Each row is a point on a tangle of strands that fork and nearly touch. The rows are in no order.
(in the rows, 128 means zero)
Two points are linked if the straight distance between their rows is under 71.9. Some points are linked to none.
k892: [154 188 163  64 106 168 188  84 110  89 119 131  53  74 149 148  84 153
 119 137 168]
k97: [138 166  86  63 114 146 155 166 176  90 156 189  93 121 167 161  99  81
 144 173 119]
k450: [119 130 168  85 122 164 159  76 121 115 172 136  64 163 111 154 148 100
 140 109 126]
k584: [158 146 121 121 141 178 125  89 138 151 115 125 143  54 132 152  87 135
 138 140 166]
k40: [113 123  71 141 116  87  74 188 149 127  70 166 210 135 135  99 110  95
 101 159 120]
k425: [141  99 105 156 137  82 109 179 104 107 120 146 177 195 162  78 140 112
 122 123  94]
k587: [121 112 101 175 155 122 107 100 132 146  96  83 162  71  78 147 169 148
 120 105 135]
k568: [ 97 129 111 118 124 130  91 167 164 119 165 114 162 139 125 129 132 107
 112 161 120]
k128: [118  90 103 185 157  82 110 155 132 122 130  89 129 131 101 149 192 150
 114 121  92]
k11: [136  95  75 199 161  83  97 181 122 108 113 106 184 151 134 102 169 139
  81 139  90]
k938: [115 119  76 164 162  84 118 150 124 132 134 148 155 144 120 117 176 122
 163 121 114]
k544: [155 200 186 105 131 166 131  37  75 125 137 123  91 117 131 151 109 182
 156 105 141]
k172: [112  73 164 136  69  99 155 142 122 146  87  84 125 141 110 117 134 149
 101 101 125]
k846: [105 112 185 136 116 134 147  77 108 134 158 121  63 171 105 135 168 154
 114  85 125]
k187: [101 136 165 145 127 112 138  78  94 137 108  79 102 101  81 131 151 186
 130  96 148]
k62: [113 108 112  81  95 134 157 136 166 130 125 134 110 127 126 143 120 102
 161 142 134]
k515: [142  72 100 193 159 107 111 151 143 139  73  85 173 101 100 129 156 134
  91 104  97]
k181: [131 102 153 139 149 131 135 123 123 132 165 112 124 150 135 128 154 138
 133 108 118]
k5: [141  61 128 147  88  64 100 191 122 116  73  97 188 177 123 129 134 130
  98 125  78]
k66: [197 171 131 105 145 170 152 105 111 141 161 168  87  92 165 178  92 112
 184 131 147]
k48: [166 184 112 100 154 172 114  89 136 141 143 142 145  69 134 181  86 138
 169 154 148]
k137: [124 139  78 140 141  94 114 174 112 107 129 168 186 179 145  66 127 101
 121 156 119]
k457: [133  98  89 197 169 107 111 127 128 126 113  77 156  82  92 151 183 162
 118 103 110]
k420: [ 97 117  85 125 103  73 110 172 127 100 127 165 157 209 137  95 145  97
 124 148 103]
k24: [151 134 112 168 189 133 108 126 113 150 141 123 166 113 136 121 137 114
 147 110 122]
k427: [164 188 127  53 106 176 180  84 127  78 149 145  51  98 134 204  96 133
 149 131 143]
k897: [ 97 178  65 124 158 102  89 148 129 115 167 187 155 146 131 101 134 110
 148 164 131]
k205: [129  91 170 184 113 113 136 126 108 147  80  67 123 108  99  98 130 176
  68  87 140]
k272: [122 115 103  83 107 121 147 150 137 109 136 183 120 192 149 119 125  59
 149 143 112]
k971: [126  90 110 128 109  97 127 169 133 126 101 161 168 179 152  97 127 109
 150 125 106]
k94: [ 99 174 187  72  93 153 164  68  91  89 108 117  50  92 122 130  89 168
 120 138 158]
k653: [122 152 106  90 125 173 118 129 178 133 121 131 142  67 128 159 100 117
 134 162 147]
k619: [141 134 132 180 188 143 111  87 115 149 137  96 155  94 116 140 163 145
 146  83 125]
k876: [103 125 127 115 131 135 106 139 155 137 156 109 155 112 122 145 121 117
 128 150 134]
k411: [118 164 176  99 122 164 134  70 110 126 124  88 111  89 109 147  99 166
 119 135 160]
k202: [114 112 134 115 113 152 124 142 167 144 106 101 151  95 122 138  93 116
  96 146 141]
k422: [124 133 194 148 139 142 129  74 101 148 140  92 109 117 118 111 139 182
 111  88 144]
k601: [111 168 105  99 170 143 102 136 114 104 194 166 136 172 138 126 129  89
 142 166 121]
k404: [146 100 157 125 145 148 150 110 113 145 167 155  90 170 139 119 147  97
 151 101 121]
k690: [151  86 146 152 126 125 118 175 126 133 109 125 181 167 168  89 126 118
 114 124 104]
k429: [121 146 158 132 135 140 149  65  96 147  89 112 118  71 103 121 120 182
 137 110 175]
k695: [129  79 153 179 114  87 152 121 121 145 119 108  90 154 117 117 181 159
 129  65 114]
k203: [147 140 111 119 150 146 122 155 136 129 157 164 158 139 174  97 101  87
 149 159 125]
k408: [125  81 134 154 115 128 120 150 142 151 107  89 167 132 116 119 124 128
 103 120 115]
k405: [103 117 123 139 136 133 110 113 147 141 138  92 154 100 102 143 138 147
 127 131 136]
k499: [146 147  97 125 140 128 105 181 131 128 124 173 162 145 167  87  94  84
 137 158 131]
k315: [150 122 137 119 138 150 139 148 133 141 150 137 145 145 162 103 109  96
 132 139 122]
k529: [132 165 207 122 126 169 156  78  80 134  95 114  96  77 132  92  95 170
  98 119 175]
k966: [116 163 202 105 104 139 179  77  79 118 108 148  51 120 133  93 113 168
 117  95 172]
k430: [155  58 146 202 104  82 127 146 121 137  63  67 117 124  97 122 162 182
  70  83  89]
k822: [117 154  68 139 109  89  90 191 139 112  92 183 204 158 146  77 103 107
 104 168 122]
k597: [174 143 142 112 150 171 144 126 127 141 146 142 114  91 167 134  82 111
 157 132 143]
k506: [103 123 118 114 150 132 114 122 138 114 181 126 139 159 110 144 157 112
 134 143 126]
k839: [ 97 162 177  87 105 151 145  52  94 110 138 105  68 123 110 140 124 169
 132 110 149]
k108: [102 171  70  91 132 121 100 149 162 126 161 194 132 128 129 138 130 101
 159 172 137]
k682: [110 148 170  81  81 156 170 106 131 110 116  93  80  92 116 141  98 142
 117 137 161]
k684: [ 86 108 132 120 125 105 125 123 130 138 155  80 115 148  90 151 166 142
 131 126 115]
k343: [113 111  98 166 166 104  99 147 142 135 138 106 174 118 101 137 165 136
 130 138 114]
k915: [147 129 133 131 157 148 140 130 113 145 166 162 108 151 159 113 132  94
 171 116 130]
k645: [157 200 170  81 125 174 168  64  91  96 116 128  78  77 144 153  81 177
 135 136 171]
k583: [119 140  93  91  99 138 120 185 187 122 112 170 151 108 157 134  77  91
 125 173 134]
k630: [124  81 154 155 113  92 152 126 122 136 136 109  82 181 118 132 179 144
 121  83 104]
k286: [112  99 144 142 124 116 153  92 115 149 119 122  93 133 113 121 168 151
 161  88 136]
k25: [102 130 140  74 107 151 141 104 148 113 165 121  91 143 116 161 131  98
 142 140 128]
k339: [ 87 137 100  92  85  98 100 185 148  98 116 161 173 190 151 106 108  97
 114 168 110]
k522: [122 124 157 117 121 129 167  80 109 144 119 128  85 120 116 121 134 148
 164  99 160]
k502: [148 104  74 184 172 104 101 175 123 127  95 137 203 125 135  88 151 117
 120 115 108]
k178: [150  76 110 217 138  84 121 153 129 124  93  60 123 110 108 143 185 158
  65 112  80]
k944: [107 120 107  84  90 129 130 153 168 120 154 147 118 151 135 148 123  81
 148 154 121]
k868: [174 192 166 100 139 175 144  42  93 128 145 128  95 101 143 159  86 153
 159 120 153]
k784: [161  73 149 165 117  94 121 171 121 136 106 107 166 182 164 101 139 127
 101  99  95]
k216: [129 165 130  93 137 151 116  62 129 126 163 129 117 123 114 189 128 131
 177 133 130]
k849: [151  50 118 182 102  71 114 170 132 131  59  68 162 128 103 136 148 154
  87 112  88]
k426: [111 125  64 177 152  66 114 172 122 113 114 146 159 163 124  95 175 118
 132 130 101]
k382: [109 127 137 147 134 116 121  73 111 141 111  79 130  96  72 145 157 181
 135 102 143]
k327: [144 119 111 166 184 134 117 149 117 160 140 147 163 118 155 101 148 113
 168 111 127]
k973: [110  90 117 128 103 112 133 141 152 147 104 118 143 122 125 137 131 125
 146 120 131]
k718: [138 167  82  92 125 153 124 182 184 129 130 176 138  91 158 143  90  99
 133 178 135]
k4: [107 153 185  86  85 141 171  93 108 116  97  97  73  85 120 121  86 159
 109 133 168]
k694: [118  75 158 135  98 107 153 142 126 135 145 118  98 202 128 130 165 128
 108  99 100]
k121: [ 98 153 188 133 121 119 136  61  84 127 104 111  86 103  88 113 141 188
 124 103 161]
k182: [147  50 142 177  79  72 133 161 117 141  67  66 136 134 101 125 141 167
  76 103  97]
k490: [120 103 130 130 132 120 127 155 126 120 166 131 139 187 145 115 143 106
 125 129 108]
k974: [146 182  90  77 151 164 130 149 125  90 192 200  95 159 159 149 117  57
 152 169 116]
k835: [ 93 142  78 130 138  98  81 175 157 125 135 159 172 147 127 107 136 115
 123 161 123]
k37: [145  69 146 158 113 108 144 148 125 151  96 127 135 152 145 106 148 130
 144  89 117]
k821: [ 97 101 118 128 138 105 117 134 138 120 172 111 133 154  98 145 164 124
 141 129 120]
k442: [103 108  96 110  89  74 107 184 134  96 114 147 179 204 140 110 122 102
 112 153 101]
k878: [133  64 159 176  96  80 129 146 123 136 115  63  90 156  95 137 164 180
  75 101  85]
k965: [114 100 160  86  85 130 142 141 151 123 150 105 114 156 134 131 120 100
 120 132 110]
k579: [111 171  99  99 138 138 114 153 127 104 175 181 137 176 151 104 114  81
 125 173 126]
k53: [ 90 178  73 128 134  98  85 169 144 104 154 178 163 169 124  81 127 115
 117 163 126]
k414: [119 149 142 106 132 146 135  62 117 138 153 110 105 126 115 161 134 142
 162 119 144]
k432: [120  92  82 163 105  65  90 187 129 108  75 130 199 166 126 112 140 128
 100 147  99]
k999: [155 180 123  96 146 172 120 107 148 128 171 139 128  93 153 178  96 120
 158 151 145]
k554: [150  86 116 188 153  97 125 170 123 133 120 125 158 158 143 101 172 125
 126 112  90]
k460: [162 142 142  76 117 169 171 129 138 107 162 153  65 135 170 142 104  78
 134 134 131]
k844: [162  73 129 192 131  87 118 173 115 120  92 119 164 175 150 105 154 134
 109 106  82]
k431: [186 203 100  80 148 162 136 123 127 118 171 192 102 109 153 199  91 107
 173 160 133]
k669: [125  83 115 172 147 129 103 146 143 145  93  95 179 100 105 121 133 122
  94 118 126]
k942: [117 155 210 124 114 144 153  79  78 129  91 127  70 102 133  79 102 180
 105  96 171]
k74: [ 96 107 155 140 116 108 131  89 125 140 150  72 100 133  79 152 166 165
 114 103 115]
k113: [114 120 184 107 112 140 149  91 114 139 156  89  88 137 118 136 130 138
 120 106 140]
k378: [128  74 144 124  73  85  98 184 141 125  93  97 189 165 127 135 120 118
  94 142  94]
k197: [122 126 186 119 108 147 147 102 113 143 110  88 105 111 124 105 110 161
  96 112 150]
k350: [135 103 147 195 163 135 119  77  98 145  81  77 139  64  82 123 158 176
  89  76 148]
k386: [104 161  91  80 122 136 112 132 169 111 169 170 106 126 132 165 120  95
 161 166 131]
k92: [ 97 140  83 124 151 111 101 131 158 139 133 151 154 109 116 141 144 119
 165 144 128]
k545: [115  88 171 110  97 143 158 122 126 134 147 118  86 183 123 126 157 107
 108 100 106]
k54: [144  97 104 168 161 133 125 146 135 164  92 133 170  96 132 110 126 107
 140 113 133]
k200: [115 119 128  87 100 135 173 108 152 138 125 141  98 101 127 147 113 114
 159 143 147]
k148: [156 111 153 114 107 164 158 133 139 146  95 128 137  98 162 104  90 114
 128 134 156]
k520: [112 157 132  72  98 159 142  91 158 123 134 117 102  87 121 172  94 132
 142 152 156]
k933: [170 191 100  90 160 159 125 140 137 123 175 185 102 109 164 162  89  93
 175 166 132]
k438: [151 183 142  92 132 181 128  65 133 131 130 114 136  76 126 181  96 146
 160 141 154]
k418: [119 186  68 118 155 115 103 144 119 124 172 200 128 160 129 103 124  92
 165 159 132]
k811: [149 182  95 131 173 161  90 150 143 150 141 175 162  77 146 135  89  95
 143 162 144]
k662: [125 162 147 100 124 166 126  67 124 132 130  98 131  79 115 166 105 160
 142 133 155]
k336: [144 150  96 143 181 155  92 130 137 160 127 148 180  72 138 132 109 104
 143 141 148]
k157: [154  69 116 169  93  46  89 187 119  98  84 101 174 185 131 137 155 143
  89 142  66]
k77: [113 197 203  80 114 154 148  39  74 100 127 120  64 128 118 137 109 187
 131 123 151]
k245: [ 84 147 195 112  99 127 142  60  88 128 123  95  67 118  97 115 132 174
 113 112 155]
k954: [118 134 100 119 157 123 121 106 138 142 146 146 136 117 115 151 144 124
 184 131 134]
k304: [118 138 203 175 130 134 138  79  93 142 142 103  87 136 111 103 151 192
  96  82 143]
k407: [150 159 140  74 128 179 154  68 118 116 176 157  73 147 143 181 123 101
 161 136 128]
k838: [118 121 182  94 108 156 164  64 103 129 158 133  46 152 115 132 133 125
 130  93 139]
k680: [132 115 144 123 103 164 143 109 135 142  79 100 145  64 116 120  94 138
 105 127 166]
k512: [148 146 144 110 123 166 165  90 120 131 130 133  93  83 141 140  97 139
 147 131 162]
k254: [146 180 190 100 125 174 157  68  89 115 120 116  87  75 144 122  88 171
 118 124 169]
k359: [122  99 173 131  97 145 149 132 133 148 107  82 132 119 125 103 109 139
  99 113 136]
k299: [ 94 148 106 106 141 122  98 147 148 118 179 137 150 154 114 138 142 103
 136 155 114]
k306: [127  94 148 146 108 135 156 108 120 162  64  99 127  82 111 100 125 150
 131 103 169]
k256: [107  78 151 120  72 107 149 148 141 143 100  96 130 126 110 129 126 124
 126 115 130]
k553: [135  98 156 119 105 144 150 139 139 143 116 111 131 123 145 112 107 117
 117 126 130]
k123: [134 115  75 184 126  48  96 188 103  75 105 140 185 199 138  88 154 137
  83 155  89]
k480: [161 176  90  69 115 155 152 152 160  95 161 187  78 107 156 177  92  84
 158 156 132]
k162: [110 106 103 149 158 114 126 117 137 150 134 129 136 128 107 139 161 135
 170 106 128]
k305: [112 127 103 121 112 107  80 196 150 114 123 131 196 165 145  97 111 101
  88 166 109]
k156: [132  99 116 155 162 152 106 116 137 162 108  99 170  80  93 131 125 128
 100 118 146]
k397: [124 130 127 101 109 162 125 138 174 138 115 117 148  62 127 144  88 116
 114 152 157]
k353: [ 94  94 124 100  97 112 141 149 143 121 150 126 104 195 109 139 146  85
 129 132 100]
k446: [ 99 146  94  85  87 119 103 179 175  96 131 166 153 170 155 110  94  90
 113 181 112]
k143: [152 208  73  76 142 146 126 161 134  96 186 223  87 135 162 157  99  76
 148 169 118]
k883: [137 109 120 157 144  96 123 168  98 114 135 167 152 204 151  90 151 103
 133 116 101]
k192: [123 144 133  85 122 164 124 152 173 118 156 113 140 107 150 137  88  98
 123 156 127]
k945: [116 119 163 128 129 141 130  98 124 142 163  96 106 146 123 134 145 144
 130 104 125]
k19: [136  79  91 202 158  86 108 174 132 118  96  98 177 124 116 119 172 135
  95 122  92]
k122: [162 167 154  68 123 187 174  76 113  97 164 145  43 135 139 178 116  98
 143 127 125]
k607: [105 113 143  92 122 146 144  98 127 123 172 135  91 167 120 158 150 100
 142 132 123]
k106: [101 123 134 130 134 134 114  84 126 143 126  83 141  84  83 155 134 156
 141 124 147]
k381: [119 194  64 127 127 115  90 180 141 131 113 213 166 126 155  76  80  99
 128 172 145]
k786: [130  92 142 166 129 113 154 110 123 168  85 109 132 102 125 105 139 143
 141  83 147]
k464: [122  94 128 190 153 133 125 102 119 144  97  71 145  74  82 137 163 161
  96  83 128]
k986: [109 203  70  82 104 108 106 174 148  94 141 211 137 154 158  97  97  86
 105 190 134]
k691: [115 100  79 165 129  72  99 185 136 119 103 137 178 172 123 108 160 122
 127 132 101]
k218: [114  96  92 167 139  73 107 172 133 115 136  94 152 164 102 133 177 149
 116 141  87]
k175: [138  80  73 191 125  58  88 194 127 105  57 118 194 152 120 124 162 129
  85 131  82]
k57: [153  83 115 186 133  70 117 180 115  95 120 115 170 195 149 102 167 140
  88 127  76]
k82: [125 155 124  63 112 159 142 101 155  97 167 143  85 128 129 171 115 102
 159 154 133]
k2: [126 158 188 129 130 143 143  36  83 140 137 126  70 128 112 127 141 186
 153  82 149]
k379: [135 101 146 175 163 120 126 128 125 136 173  94 124 173 134 132 180 143
 116  99 101]
k26: [130 210  73  86 137 136 104 167 139 106 178 212 113 136 149 126  93  86
 144 180 133]
k35: [126 163 126  68 106 160 152  96 152 105 149 133  81 100 131 188 105 126
 156 145 141]
k575: [119 154  83 124 166 118 110 138 107 123 176 201 121 181 140  99 146  73
 173 147 124]
k204: [110 157  93  63 113 134 138 152 168 105 158 173 108 145 144 142 112  82
 142 166 123]
k510: [110 143  80 108 121 124 118 158 159 132 143 190 139 134 147 127 113  95
 158 160 137]
k210: [135 133 100 153 166 160 101 113 144 153 119 124 176  66 110 139 114 113
 123 134 144]
k842: [143  83 141 180 150 106 128 150 126 136 136 104 132 159 136 112 170 145
 111  95 101]
k830: [126 146  86 121 121 118 101 190 140 120 103 177 189 145 166  84  87  85
 123 168 125]
k492: [151 100  86 188 180 117 110 163 126 154  85 142 184  95 130  97 146 103
 132 106 121]
k524: [106  91 101 124 110 113 115 163 166 145  92 127 163 117 123 131 118 114
 135 140 130]
k357: [134  79 161 186 122 103 134 136 117 143 130  64 112 134 102 128 165 176
  89 102 101]
k297: [152 130 108 180 205 144 100 119 117 139 129 104 178  97 112 128 163 141
 128 104 118]
k900: [109 133 190 156 125 126 137  92  84 133  73  96  99  90  97  88 125 191
  86  94 163]
k321: [120 175  57 129 148 113  92 173 151 138 115 208 164 116 149 100 100  95
 150 173 140]
k627: [168 153 128 140 168 180 115  91 128 162 124 130 150  66 133 147 104 126
 152 125 153]
k736: [124  88 205 172  73 103 151 113 113 143 104  94  97 143 120  82 128 180
  77  72 136]
k760: [ 97  96  95 128 117  70 119 162 118 103 132 153 141 212 114 114 169  99
 131 139  92]
k164: [125  76 190 155  69  89 152 132 108 145  93  81 106 161 109 102 136 171
  91  76 121]
k816: [112 131 111  88  83 133 120 177 177 115 113 148 154 134 158 121  82  90
 111 168 117]
k89: [102 132  91  90 119 112 131 149 135 101 154 187 116 205 131 105 133  71
 128 154 103]
k412: [111 105 141 100  94 134 129 161 152 123 136 106 144 158 141 129 118  98
 120 153 118]
k454: [124 109 161 136 105 144 152  96 116 148  60  98 124  80 109 100  96 155
 100 117 173]
k616: [138  64 140 169  99  68 126 159 137 135 117  65 120 170 103 143 162 155
  86 117  79]
k655: [110  95 165 174 118 102 139 116 113 141 136  57  91 138  91 126 165 177
 100  96 122]
k610: [118 176 208 118 119 137 153  56  74 123 123 154  43 130 133 101 125 181
 122  81 160]
k470: [147 179 131  77 144 161 140  74 134 117 178 148  94 134 128 194 120 125
 183 136 127]
k120: [154  98 118 161 150 146 140 117 135 173  88 131 163  74 122 112 118 120
 145 108 143]
k136: [137 143 102 122 157 124 135 146 100 125 155 189 122 177 159 101 136  75
 166 148 116]
k433: [142 179  87  93 130 158 127 154 174 130 139 175 121  80 156 169  92 110
 147 166 143]
k313: [128 106 131 173 160 107 113 102 117 138 139  82 129 124 107 142 180 162
 126  97 118]
k742: [108 145 176 154 148 128 123  60  68 137  68 107 117  74  88 102 124 202
  96 104 166]
k511: [129 103 168 107 108 146 170 108 121 144 154 146  74 172 139 115 147 100
 137  98 121]
k814: [108  74 115 135 112  87 119 164 136 136 124 108 154 177 119 127 149 119
 125 126 107]
k960: [183 191  99  79 128 162 166 141 147  92 166 172  85  91 153 193  90 107
 160 151 134]
k557: [164 133 145 159 169 177 126  87 114 168 112 124 147  69 127 117 102 139
 130 103 152]
k813: [160 176 135  74 138 174 136 115 147 113 187 147 106 113 163 171  97 101
 155 142 136]
k848: [141 127 179 165 151 158 126  84 104 142 124  80 135  97 114 118 130 175
  97  93 152]
k560: [155 183 111  68 104 170 165  93 145  91 143 135  78  82 141 201  87 142
 151 160 154]
k145: [128 132  82 168 176 107  86 167 126 138 123 145 192 121 134  87 138 114
 123 136 114]
k232: [149  78 136 176 131 111 150 131 125 159  98 118 136 117 130 106 159 130
 145  73 125]
k291: [124 107 153 171 139 108 142  95 109 144 114 110  89 131 115 112 182 168
 131  68 130]
k925: [131 124  98 160 123  66 112 184  94  83 123 145 186 212 147  86 142 125
  92 147  92]
k620: [ 97 114 142  72  85 148 155 129 157 108 150 106  91 141 128 151 123  84
 123 142 117]
k791: [155 133 120 136 179 130 125 132 109 151 155 156 138 144 148 104 129  97
 176 118 126]
k639: [118  68 130 155 109 101 122 169 133 135 108  92 160 143 119 125 149 142
 103 123 107]
k302: [112  79 151 104  84 109 124 173 142 127 113  93 161 156 140 123 114 112
 102 142 109]
k717: [156  72 134 215 128  85 124 139 123 131  83  59 105 105  87 140 184 185
  76  98  89]
k445: [161 179 112 105 165 162 109 147 134 135 159 168 142 102 158 142  94  95
 159 164 137]
k706: [147 164  92  94 138 169 114 137 173 141 129 167 142  54 135 181  79 122
 144 169 152]
k641: [149 169 157  69  93 173 196  97 126  81 145 121  42  99 148 153  92 125
 123 134 145]
k517: [184 162 128 114 166 171 135 108 115 140 170 159 108 105 168 146  95 104
 170 140 136]
k818: [113 138 187 129 118 149 154  63  92 135 153 129  67 149 107 127 148 158
 136  78 145]
k595: [119 121 213 170  96 123 151  92 100 139 122 102  82 140 123  94 133 183
  93  67 139]
k615: [186 206 138  80 133 179 152  76 122 107 159 148  95 105 150 200  87 139
 170 130 137]
k727: [110 108 131 115 112 136 161 102 133 150 117 131 104 101 120 137 127 136
 173 117 155]
k188: [150 142 169 142 156 172 125  73 108 152 121  98 139  78 119 124 114 165
 115 105 155]
k61: [131  90 117 195 161  93 124 132 125 128 111  75 121 109  94 139 196 168
 118  99  99]
k709: [154 103 157 145 141 141 133 158 126 142 140 126 153 156 160  97 126 121
 132 116 119]
k142: [ 91 113 100 111 117  96 130 147 137 114 144 149 132 186 112 132 161  95
 143 142 114]
k808: [134 211  72  93 128 125 101 181 152 107 153 219 127 134 160 107  89  95
 117 184 136]
k777: [158  60  88 193 122  72 102 183 129 118  54  89 172 128 111 134 151 135
  71 123  71]
k673: [119 107 107 104 107  98 139 169 131 114 111 176 136 183 162 105 128  82
 155 128 114]
k337: [122 101 104 170 165 100 123 141 121 134 135 123 132 141 116 122 183 138
 160 100 109]
k86: [133 112 127 137 138 162 133 101 130 160  92  96 155  65 102 123 101 144
 100 120 159]
k32: [109 129 166  93 100 153 156 105 131 126 141  95  92 116 130 133 114 132
 129 128 144]
k715: [131 169 103  81 157 154 121 118 126 111 195 174 111 157 145 151 126  79
 154 152 118]
k815: [129 112 105 145 153 110 136 161 106 130 147 176 139 190 160  91 142  88
 157 126 114]
k266: [165 151 164 125 162 174 135  67 108 150 146 123 119 105 144 136 114 144
 161 108 140]
k41: [118 153  96 100 142 143 113 114 156 130 161 155 122 117 129 159 120 109
 177 144 138]
k917: [141 115 150 121 110 173 163 119 131 150  92 127 120  69 139 121  89 126
 119 127 169]
k406: [ 79 122  78 137 130  81  87 176 149 109 138 136 163 164 106 115 149 117
 117 168 109]
k745: [120 166 173  80 114 167 154  52 108 107 154 122  64 127 123 158 111 146
 138 126 144]
k251: [128 185 193 121 136 149 129  32  73 128 122 124  92 115 126 126 124 189
 145  91 151]
k698: [119 156  66 130 152 125  83 161 157 147 118 192 178  95 128 114 111 111
 148 156 143]
k787: [109 142 182 117 113 155 138  81 101 132 128  85 108  93 112 121 107 171
  96 124 161]
k140: [137 155 135  81 132 170 137 143 156 113 179 125 119 123 156 147  95  95
 132 158 126]
k264: [101 106 144 105  96 148 119 144 147 136 120  78 136 107 107 137 108 126
  99 145 134]
k572: [ 96 142 209 162 109 113 129  96  73 137  86 131  80 107 110  72 130 199
  84  84 154]
k800: [143 138 144 174 173 128 120  79 109 143 146  90 126 120 108 148 176 179
 137  73 123]
k358: [112 101  81 132 101 103  96 180 160 135  91 140 196 136 125 122 119 106
 111 154 126]
k985: [134 134  81 154 180 133  79 150 143 151 111 148 192  87 123 104 125  96
 133 134 130]
k324: [129 121 152 178 155 138 129  70  89 146  70  91 127  74  81 105 136 187
  95  86 160]
k69: [115 157  75 123 165 127  93 137 159 145 129 169 153  94 129 132 129 107
 162 161 139]
k904: [ 90 186  73 101 113 105  99 172 151 103 145 188 146 167 136  87 111  99
 117 180 128]
k759: [144  79 117 144 125  99 142 166 126 142  94 148 157 156 148 103 144 107
 148 109 117]
k738: [135 126 108 117 134 150 117 151 154 142 122 146 155  99 147 128  94 101
 138 157 141]
k997: [140 163 170  65 103 176 172  73 120  93 159 122  51 123 130 148 111 123
 131 123 142]
k586: [ 92  82 138 114 100  96 123 165 139 127 138  99 120 184 107 149 141 114
 123 133 102]
k213: [145  98  75 203 141  60  97 186 110  86 101 110 172 181 141  99 168 142
  83 139  69]
k534: [118 144 137  86  91 158 152 100 138 113 113 100  98  60 119 150  85 140
 125 154 160]
k859: [152 126 150 130 151 167 140 132 137 154 144 126 140 113 153 124 108 115
 140 121 140]
k812: [129  73 114 176 111  61 108 182 131 115 117  84 132 169 113 142 175 144
  92 137  83]

A fork is a point with three links, a tip a point with one. Leave the first point through the second and follow the links. Name the first fork or tip that comes.
k25, k620 | k157
k404, k915 | k61
k420, k442 | k264
k140, k813 | k680
k442, k420 | k669
k973, k256 | k584
k511, k545 | k204
k128, k218 | k839
k786, k232 | k89
k848, k422 | k315

Follow the links from the first point to the second, and from the first to the third. Name the last point that the two ways share.
k597, k142, k917 | k669
k945, k759, k822 | k844
k492, k639, k454 | k156
k406, k639, k830 | k213
k933, k814, k213 | k669
k620, k690, k213 | k844
k120, k787, k32 | k156
k579, k406, k136 | k53
k136, k256, k492 | k213
k407, k610, k187 | k997

A fork is a point with three links. Follow the links from the first point to the second and name the forks in between, in order.
k192, k210 | k680, k156
k682, k517 | k844, k315
k620, k842 | k25, k35, k682
k251, k5 | k818, k25
k406, k680 | k53, k213, k669, k156
k499, k35 | k315, k844, k682
k203, k412 | k315, k844, k682, k35, k25
k464, k187 | k61
k302, k19 | k25, k35, k682, k844, k213
k359, k786 | k680

Name the points in between on the shortest way along the links from the first point to the second, in order.
k499, k113 | k203, k315, k709, k690, k784, k844, k554, k842, k379, k181, k945
k19, k66 | k11, k213, k57, k844, k784, k690, k709, k315, k859, k597, k517
k800, k480 | k619, k297, k24, k327, k791, k915, k404, k511, k545, k694, k630, k695, k291, k286, k522, k727, k200, k62, k944, k204, k97
k808, k145 | k986, k904, k53, k897, k418, k575, k136, k815, k883, k425, k925, k123, k213, k11, k19, k515, k669, k156, k210, k336, k985
k630, k182 | k695, k291, k286, k522, k727, k200, k62, k944, k204, k386, k41, k954, k162, k337, k938, k426, k691, k432, k175, k777, k849
